A landscape with many peaks, sampled at points; each row gives a point and its height.
From any point a climber steps to the highest of the 5 points nearest to it. It stops when none of these is higher. Distance is the straight distance between rows; heights are no part of it.
k745: [ 11  -5 -33 -14  -4  -9   6 -10   1 -19 -24  33  -6  20  41  -4  11 -10
 -17  40   1 -12]  height 382
k298: [-10  39 -28 -29 -17 -27   0  20  34 -42 -55  19 -42  17  -8   0 -10   4
 -42  12 -26   0]  height 442
k324: [-24   2 -27  17   3   4 -12 -30 -21 -30 -22   5 -30  -5   3  53 -16   9
 -10   5 -15 -34]  height 530
k325: [ -3  -6  -3 -16  28  -9   2 -21 -35  12   9  25 -64 -66  12  34  48  10
  18  13  30 -13]  height 270
k272: [-26  -9   6  46 -46   7 -16  -6  -4  26  19 -52  60  45 -37  -2 -61  39
  17   0 -26   7]  height 216
k131: [-15  -6 -22   7  10   5  15 -26 -43 -19   0  13 -29 -16  38  23   7  21
   7  21  24  -6]  height 273
k125: [-49  43 -25  24 -17  -6  15   2 -19 -27 -42 -24 -12   4 -28  12 -45  27
  -5 -17 -39   0]  height 620
k573: [-22 -39  -8  40 -30  19   2   6 -17   0  35 -33  61  35 -17 -17 -26  24
  39 -12  -3   1]  height 569
k518: [ -2 -39  24  33  -9 -14 -21  19  -1  24  43 -18  60   6 -20 -31   5  21
  36 -40   9  10]  height 158
k729: [ -3 -22  24  39 -31 -37 -72   0  23  40  64 -53  59  21 -75 -27 -39  23
  40 -35  21 -24]  height 22
k489: [ 13  -1 -48 -52 -17 -29   9   1  31 -17 -16  47 -27  13  38   5  23 -17
 -24  51  -1  -8]  height 381
k143: [ 21  31  14 -12   2  17   0  20  36  -2 -12 -11  24  17 -18 -34 -29 -45
 -36 -26 -13  21]  height 321
k827: [-20 -37   0  24  10  11  15 -47 -51 -16  16 -20  -9 -19  10  28   4  35
  39   2  24   5]  height 338
k998: [ 22  13   9   4  -6   9  -2  38  25  -1   5  -9  43  27 -11 -38 -19 -31
 -17 -18   0   3]  height 293
k123: [ 13   2  26  27 -11  12 -16  23  21  35  38 -36  50  19 -35 -23 -29 -22
  -7 -48   2  -7]  height 573
k82: [ 32 -22 -17 -21  34  16 -43  -5   6  34  -7  42 -61 -52 -11  57  43 -10
  11  25  24 -16]  height 410
k813: [-12  11  -8  19 -18  18   3   9   4 -20  -8 -35  32  25 -10 -22 -42  -1
 -22 -14 -13  -3]  height 272
k921: [ -1 -52  40   0   7   2  29 -18 -49  -3  10 -25  22  -7  16 -37  50  25
  42   8  -4  12]  height 376
k17: [-48  20  -8  37 -28  11  18  -7 -10 -19 -12 -54  16  27 -39  -9 -56  10
  -3 -24 -25  24]  height 441
k462: [ 19  54  41  -2  15  22  22  38  32   1 -29 -29  13   9 -38 -33 -37 -19
 -29 -38 -15  36]  height 278
k528: [  6 -28 -17 -25 -12   7  13  23   4 -13   1  15  33  21  28 -28  20 -21
  -4   9  -2   5]  height 418
k241: [ 20 -14   9 -24   1  11  11  38  35  28  18  42  43  22  16 -38  11 -25
   8 -11   0  -3]  height 509
k996: [  5 -29  62  -1  15  -7  36 -57 -48 -16   2 -35   3 -17  21 -22  54   2
  25 -12 -19  15]  height 470
k22: [-13  54 -22 -17   1 -15   2  29  20 -47 -66   5 -48  -3 -19  23 -19  28
 -40   8 -39   0]  height 440
k62: [ 17 -31  29 -14  -2  -8   2  39  11  24  19  25  51  24   6 -50  22 -14
  24 -35   4 -15]  height 416
k589: [-52 -11 -33  23   2   5  -3 -55 -41  -3  28 -19 -31 -19  14  54 -28  32
  23  10  24 -16]  height 318
k908: [-16 -19 -19  22 -20  25  20 -26 -11  -9   6  -7  18  12  25   1 -25  15
   9  -2  -7  -8]  height 236
k843: [-41 -34   5  16   6   9  34 -35 -51   0  24 -19  -8 -22  33  -4   7  20
  32   3  29   4]  height 290
k563: [-24 -13 -27  31 -32  10   5  -4 -19 -12  -6 -23  38  30   3  -7 -44  11
   9 -19  -5 -14]  height 215
k726: [ 13 -22   1 -30   0   9  30  29   8  -3  -3  26  21  22  37 -41  45 -15
  19  13  -7  14]  height 458
k647: [-23  -9  11  42 -42   7  -4   4  -4  22  22 -57  65  26 -25 -10 -53  37
  26 -13   1   2]  height 159
k743: [  6  29 -35 -17 -20   9  22  17  30 -23 -39  11  10  25   2 -23 -29 -25
 -51  11 -14  16]  height 384
k270: [ -6 -40  28   1  15  -1  47 -47 -66 -30  11 -31  -6 -49  14 -16  50  14
  42  -2  -4  22]  height 589
k707: [ 16  -5 -20 -41  11  -4  37  -4  10 -20 -11  33 -38 -22  38  21  61   8
   1  53  17  -3]  height 330
k311: [ 33  -5 -23 -51  19 -45  -1 -16  19   8   4  54 -61 -11  31  26  79   4
 -22  76   6   2]  height 279
k230: [-28  -3 -11  37  18   9 -40 -37 -25  30   9  -2 -47 -38  -4  76 -22  21
  16   3   1 -22]  height 433
k319: [  3 -16  12  -5   9   0   9 -41 -32   4   4  17 -63 -63   7  33  31   8
  39   4  31   5]  height 139
k705: [-30 -33 -33  32 -10  -6  21 -29 -36 -18  13 -16   9  16  16  10 -36  28
  25   6  21  -9]  height 220
k750: [ 27  -5   8 -70  -1  -8  51  15  13  -4  -5  57  12  21  44 -21  58 -12
   7  47  -9  27]  height 447
k136: [ -9  20  41  27 -28  12 -10  25  12  13   0 -58  47   9 -47 -11 -54  -6
 -12 -45  -9  22]  height 219
k39: [ 31  20  34   2   8  -4 -22  46  23  39  36   4  29  22 -23 -25   1 -35
 -18 -50  35 -10]  height 275
k205: [-16 -33  -3  36 -32  12   4   3  -2 -17  22 -15  55  21   1 -15 -29   4
  10 -11  -3  -6]  height 561
k423: [ 33 -23   6 -11  35  27 -34   8  11  59  -9  42 -39 -86 -24  19  31 -32
  18  20   6   2]  height 280
k407: [ 14 -21   9   5  -7  17  -3  40   7   8  18   8  54  25  -8 -36  -5 -26
  -4 -29   4  -2]  height 349
k25: [ 17  -5  37 -23  12   8  50 -47 -56 -30  -2  -6 -25 -32  31 -17  67 -11
  19  15  -3  35]  height 456
k941: [ -8   1 -47   3 -16  15  12   9  -3 -34 -18  -4   8  22  22   2 -41  -1
 -16  -6  -1  -2]  height 538
k747: [  0   4 -28   4  23  -4   3  -8   0 -29 -12  33 -33  -4  28  31  -6  -1
 -10  32   7 -30]  height 443
k733: [ -1  16 -31  33  20  -2 -44 -21 -15  16 -23  13 -54 -21   4  75 -13  17
  -7  14 -12 -36]  height 481
k945: [ 21  -4 -22   9  34   7 -60 -25   4  31 -15  31 -57 -28   0  57  16   2
  -7  27 -16 -33]  height 517
k934: [-11 -10 -10   9  37  12 -43 -31 -15  24  -3  18 -60 -58 -13  62   5   5
  12  14  25 -17]  height 445
k839: [ 49 -17 -20 -34  30 -40 -32 -12  46  40 -29  63 -58 -31  -3  55  62  -7
 -23  67  11  -2]  height 226
k466: [ 43  57  55 -11  37  -2 -22  20  37  43  27 -17   5  16 -27  -9 -25 -47
 -46 -39   6  -3]  height 203
k303: [ 14   6  31  21  -9 -36 -56  23  12  30  62 -22  29  10 -56 -14 -18 -12
  18 -46  50  -8]  height 63
k902: [ -1  33  11  -5  -2  14  15  38  24  -2 -16 -41  18  10 -22 -34 -50  -5
 -28 -36 -25  27]  height 267
k665: [ -5 -34  33  16 -15   9 -12  27  17  18  35  -2  50  34 -10 -43   0  -6
   4 -35  -2  -2]  height 144
k222: [-39  21 -18  41 -11   7 -13 -40 -27 -24  -1 -27 -19   2  -9  57 -32  38
   3 -10 -28 -23]  height 605
k334: [  6 -17  41   8  -7 -19 -29  24  20  29  55  22  28  17 -26 -43  20  -4
  20 -45  31 -23]  height 188
k624: [-50   5 -13  23 -40  27   7 -15  -9  -8  -7 -56  37  16 -13   2 -65  22
   3 -12 -33   9]  height 263
k893: [ 34  20   0 -32 -12  13   6  39  65   5 -19  22  27  37  12 -29 -13 -42
 -33   1 -25  20]  height 334
k57: [  1 -37  34   9   3  -1  10  10 -15   1  21   7  34  -1   1 -44  34   8
  32 -42   2  -9]  height 191
k928: [  9 -12  50 -22  13  -8  42   5 -14  -3  -6   1  33   3  44 -49  75 -13
  19  -6 -29  14]  height 407
k677: [ -3  60 -10 -19  -4  24  34  41  18 -25 -62  -4  -8  -9 -35 -46 -42  -5
 -20   6 -12  37]  height 291
k683: [ 14  25 -42 -21 -19 -24 -11  12  24 -31 -37  38 -33  18  17  21   8  -1
 -56  37  -7 -13]  height 370
k261: [-12 -15  12 -24  16  10  41 -17 -19 -18  -7  11   2  -5  36 -16  47  -8
   7  17  10  20]  height 390
k549: [ 16  45  52  20  21  -8 -20  16  42  24   4 -37   8  20 -38 -12 -29 -26
 -29 -44  11  -2]  height 224
k98: [ 31  -5  -9 -69   7 -41  23 -11   9   1   2  53 -58 -29  38  12  68   2
   7  66   3  11]  height 297
k456: [-27  30 -44  14   0  -6 -15  -5  -6 -30 -45  -9 -25  -3   5  27 -25  19
 -32   8 -30 -13]  height 542
k959: [  0  14  35  30 -26   0 -33  18  32  22  31 -68  48   9 -64 -13 -44   0
   5 -35   0   8]  height 207
k426: [ 31   3 -42 -27  16 -25  -1   2   7 -14 -17  69 -45  -3  43  34  52  10
 -17  57  -2  -1]  height 323
k894: [ -1  16 -27  14  25  -7 -45 -28   1 -18 -17   5 -44 -12   3  77   1  11
 -14   6 -12 -31]  height 484
k188: [-10  54  -9 -26   2  -3  22  36  37 -38 -72  -1 -29  -8 -31 -15 -29   0
 -35  16 -14  44]  height 339
k15: [-17  -3  13  -7  38   4  -9 -26 -42  17  11   4 -72 -86 -16  35  31 -15
  44  -9  16   7]  height 87
k553: [ 10  -5 -17 -26  26   1   3 -15 -13 -18  -3  41 -44 -33  40  26  42   2
   1  44  20 -10]  height 331
k991: [ 35  43  44  10  14 -39 -45  -6 -10  32  59 -50   2   9 -34  -6 -22 -11
 -31 -35  64  -1]  height 151
k63: [ 15   3 -28 -39   0  10  16  30  18 -17 -22  40  10  21  53 -20  21 -23
 -14  32   6   2]  height 424
k344: [-49   3 -27  35 -30  12   1 -46 -27  -6  -2 -29  -3   9  -5  49 -46  45
   1   1  -8 -11]  height 505
k137: [ 26  -3  27 -50  11  -2  24  31  28  37  16  63  26  25  25 -56  44 -54
   4   3 -21   8]  height 466

For each start below, name the point where the climber stops.
k311 | k125
k98 | k241
k462 | k125
k426 | k241
k902 | k125
k707 | k241
k677 | k125
